Each scene shows the same named points in several views. A view is turned or mirrored, shifted and resized as a whole, has a little noise and may leave points out.
In the rows, 128 means zero.

Scene 1
View 1
<283>: [138 154 141 118 130 127 118 150 159 125 127 117 132 130 128 154 143 121
 118 103 153 131  99 123 133]
<212>: [150 144 137 145 122 126 124 126 126 105 131 124 127 137 116 148 140 147
 121 108 153 120 125 130 146]
<295>: [146 142 139 131 122 112 125 126 148 122 133 116 127 130 109 149 140 130
 122 102 154 120 118 130 142]
<121>: [130 129 132 140 123 130 134 129 136 136 124 132 108 144 117 149 151 126
 125 101 152 137 118 115 139]
<203>: [150 161 140 124 127 120 115 142 151 110 134 115 140 127 127 150 136 133
 116 110 150 118 104 131 139]
<66>: [115 152 139 118 146 148 146 132 147 138 105 143 113  87 158 147 148 156
 136 116 182 128 102 135 119]
<118>: [134 148 144 126  96 128 109 135 139 121 135 119 118 130 117 167 135 149
 116 105 145 130 121 127 127]
<276>: [128 178 141  97  89 119 106 119 135 107 125 126 122 102 157 154 130 162
 119 134 137 129  90 146 123]
<128>: [132 161 125 112 145 127 139 129 162 138 116 143 132  97 166 125 148 134
 138 123 160 112  73 124 126]
<132>: [134 181 145 116 130 142 124 131 131  96 115 133 131  87 164 152 133 180
 124 131 168 120 102 153 125]
<254>: [151 155 127 148 144 122 129 135 145 117 139 127 126 133 127 139 142 135
 110 107 154 113 115 130 146]
<294>: [132 157 127 121 121 111 135 102 138 126 123 136 112 105 146 132 141 149
 127 127 151 118 100 142 136]
<77>: [140 144 133 143 140 150 126 154 145 127 126 136 132 133 135 149 148 138
 125 103 160 122 108 109 132]
<105>: [123 147 145 100  97 111 120 120 149 131 119 114 112 123 121 159 140 124
 124 113 144 145 103 135 130]
<26>: [151 139 153 132 116 120 124 125 120  90 118 109 131 145 101 158 139 137
 125 109 157 136 129 137 154]
<268>: [125 139 134 126 106 104 134 101 131 129 123 123  94 131 114 147 144 130
 120 113 147 141 121 141 145]
<229>: [135 160 137 112 116 122 124 124 144 119 120 129 128 112 145 144 140 141
 130 122 151 124  93 132 131]
<255>: [144 147 143 136 125 137 125 137 131 106 122 126 132 129 124 154 141 151
 127 109 162 124 120 127 139]
<93>: [131 167 147 110 119 125 120 133 142 108 120 115 120 113 136 161 134 143
 114 119 156 138 108 148 133]
<103>: [149 147 117 154 148 126 140 126 136 122 131 141 125 140 135 124 150 129
 122 113 152 113 104 119 151]
<43>: [125 156 129 112 127 125 134 122 145 131 113 136 116 114 153 138 147 131
 131 123 151 133  86 128 133]
<45>: [136 157 142 121 129 122 135 117 130 105 113 125 121 113 136 145 140 147
 127 123 163 129 109 148 143]
View 2
<212>: [122 120 134  91 150  82 134 115 100 158 102 147 155 146  62 152 151 133
 101 113 150 111 135 134 148]
<132>: [ 87 162 169 101 171  64 171 106  34 178 107 169 149 148 104 143 100  56
 165 134 131 159 105 124  96]
<105>: [126 162 110 145 170  68 154 151 116 131  89 136 148 178 129 169 134 168
 157 133 119 103 122 108 126]
<276>: [111 204 138 124 192  43 176 110  81 150  80 163 136 156 131 149  97 101
 153 121 121 139 112 113 101]
<295>: [116 128 126 123 149  85 128 129 109 131 120 137 164 172  81 161 161 151
 119 117 135 108 143 125 151]
<93>: [ 99 158 128 114 165  65 152 135  83 151 112 144 132 168 108 142 118 126
 149 140 137 132 112 105 112]
<283>: [ 98 132 106 149 154  98 139 154 112 149 135 126 135 174 106 159 146 124
 130 107 136 138 140  93 143]
<66>: [111  96 143 141 162 110 172 141  39 176 113 142 174 163 109 191 133  70
 213 142 128 152  96 113 107]
<103>: [140  80 131 123 159 119 125 115 100 162 102 140 157 171  44 150 142 102
 136  66 141 134 132 129 172]
<203>: [ 92 149 127 127 154  82 134 129 102 143 132 143 139 172  91 141 137 116
 113 101 135 136 146 109 145]
<45>: [114 132 153 103 157  78 142 134  71 162  93 151 155 171  83 138 114 122
 162 129 129 120 113 133 128]
<128>: [114 126 146 176 175 118 158 137  66 158 110 145 168 193 109 168 113  61
 207  77 104 164 133 115 144]
<77>: [110  93 109 132 150 120 148 137  95 181 126 134 149 141  86 182 162  89
 120  98 153 145 135 106 146]
<229>: [114 155 136 141 172  82 156 135  88 155  95 149 155 170 110 157 117 107
 162 104 117 132 128 121 133]
<43>: [135 134 128 157 180  99 158 144  90 154  82 140 153 184 111 166 112 107
 193  96 113 134 118 115 137]
<254>: [120 103 128 115 155  98 125 108  96 143 129 137 148 172  53 145 150 112
 120  92 146 138 130 116 154]
<268>: [161 122 119 113 173  73 138 127 112 126  69 139 160 177  83 164 141 183
 160 134 130  85 105 130 137]
<294>: [143 139 152 130 182  80 153 104  74 137  79 155 172 181  88 159 118 107
 182 102 112 127 112 135 135]
View 3
<212>: [117 155 133 111 123 156 140 124 116 132 112 141 117 104 128 128 138 146
 139 150 128 144 117 120 130]
<283>: [155 148 148 121 130 143 132 118 110 135 106 121 122 126 152 120 134 143
 128 135 118 142 146 101 146]
<66>: [163 161 144  96 109 123 100 136 119 101 117 135 161 126 173  99 170 149
 159 125 144 140 130 113 133]
<118>: [130 153 134 129 126 155 141 110 117 152 116 145 126 125 145 111 139 123
 141 136 120 147 110 117 147]
<45>: [135 166 130  96 130 135 135 145 117 124 112 137 141 123 131 111 148 154
 155 131 126 138 126 116 123]
<93>: [153 159 129 110 133 144 140 140 114 143 117 139 146 139 141 107 138 137
 148 126 118 140 133 118 132]
<255>: [135 144 132 114 121 146 123 132 112 127 111 146 122 107 140 131 146 139
 136 146 135 146 125 116 135]
<103>: [120 156 160  96 114 158 128 122 118  97 108 118 110  96 141 129 135 169
 146 147 124 138 134 110 134]
<276>: [150 159 139  99 133 149 138 155 120 146 119 142 147 149 140 101 141 116
 177 108 101 131 112 119 150]
<268>: [108 177 140 117 135 141 157 100 121 133 110 131 139 122 131  85 143 161
 153 132 121 148 114 106 124]
<121>: [120 154 150 129 124 148 133  91 113 116 108 133 125 106 145 104 144 156
 140 144 131 156 126 100 134]
<77>: [146 137 151 118 112 153 111 118 110 112 111 135 119 104 157 130 142 143
 134 146 133 148 137 108 145]
<43>: [147 160 160 102 129 137 125 131 117 110 107 122 139 129 149  99 147 150
 166 120 114 137 133  97 143]
<254>: [131 158 149 100 113 163 137 120 117 118 115 117 113 105 146 132 127 162
 129 149 123 134 140 119 134]
<132>: [162 157 124  80 115 143 116 174 120 126 127 150 154 135 148 119 153 127
 169 122 127 129 120 135 134]
<26>: [116 151 116 124 142 141 149 129 111 146 105 151 119 109 111 125 138 148
 131 149 131 151 122 112 119]
<128>: [163 161 170  82 118 128 107 145 120 100 102 105 133 128 167 112 155 153
 163 118 115 123 136  98 151]
<295>: [126 163 138 115 127 141 145 111 118 143 105 123 116 115 140 119 139 151
 124 144 122 138 123 109 135]
<294>: [128 177 150  85 122 140 134 135 127 118 111 121 139 125 145 102 151 152
 169 121 115 128 111 115 135]
View 4
<26>: [126 109 122 134 153 114 132 131  89 124  82 134 150 152 111 129 121 122
 120 134 145 158 147 107 118]
<229>: [122 120 126 118 147 129 105 111 116 132 138 112 139 141 122 125 143 131
 135 131 115 136 145 102 134]
<118>: [102 132 136 134 142 141 125 106  88 115 106 132 139 137 118 141 134 125
 125 119 126 147 140  96 127]
<294>: [126 116 132 106 139 132 122 122 112 156 147 115 148 145 123 129 151 146
 134 130 117 129 145 101 143]
<132>: [141 129 149 126 154 131 111  85 120 138 153 110 126 151 134 128 162 147
 149 148 149 150 141 131 136]
<105>: [101 129 131 120 144 113 111 116 100 128 115 126 148 136 116 124 136 128
 137 122  96 145 140  73 121]
<128>: [140 118 125  98 150 128  85 111 137 140 167  84 135 127 120 131 138 134
 134 128 109 116 143 109 149]
<45>: [133 118 136 117 146 116 121 120 108 144 125 119 146 147 120 129 141 138
 135 138 133 145 142 104 131]
<121>: [123 125 134 114 136 128 120 142 101 123 111 120 154 127 104 156 112 116
 109 119 128 133 137  84 134]
<66>: [138 142 161 100 159 112  96 109 122 141 163  89 139 128 110 154 137 142
 136 140 141 131 130 105 144]
<203>: [130 110 114 129 144 131 108 101 106 122 104 120 133 133 123 126 126 126
 129 118 121 136 142 117 135]
<212>: [129 110 123 128 142 139 133 127  94 128 101 129 146 143 115 140 125 125
 117 125 145 142 146 115 133]
<77>: [137 125 129 118 145 139 100 120 115 107 124 101 135 121 108 157 111 111
 111 121 138 128 137 109 140]
<283>: [128 121 121 123 143 122  96 103 111 113 107 113 135 121 115 134 116 119
 127 115 113 135 137 101 133]
<276>: [111 131 138 134 138 139 112  90 115 129 145 126 130 154 138 113 167 137
 151 139 113 151 144 101 126]
<295>: [118 112 117 121 148 125 123 119  90 133  98 122 148 130 111 135 119 130
 120 113 122 134 143 105 136]
<103>: [154 100 116 109 127 142 119 143 119 139 121 112 148 131 115 146 117 122
 108 121 135 120 146 114 148]
<268>: [113 122 137 113 131 116 135 140  92 151 109 136 163 142 113 135 134 137
 126 125 113 141 138  73 128]
<43>: [131 124 133 107 138 123  99 122 127 134 148 106 144 136 119 131 138 128
 133 131 110 131 142  89 135]
<255>: [130 119 131 127 151 132 120 119 101 121 113 117 140 141 114 143 125 124
 120 131 149 144 143 116 132]

In a view up to two points have been moved. Name them for each view, in the order of its rows, or write -.
view 1 -> <276>
view 2 -> <43>
view 3 -> <255>, <254>
view 4 -> <45>, <77>
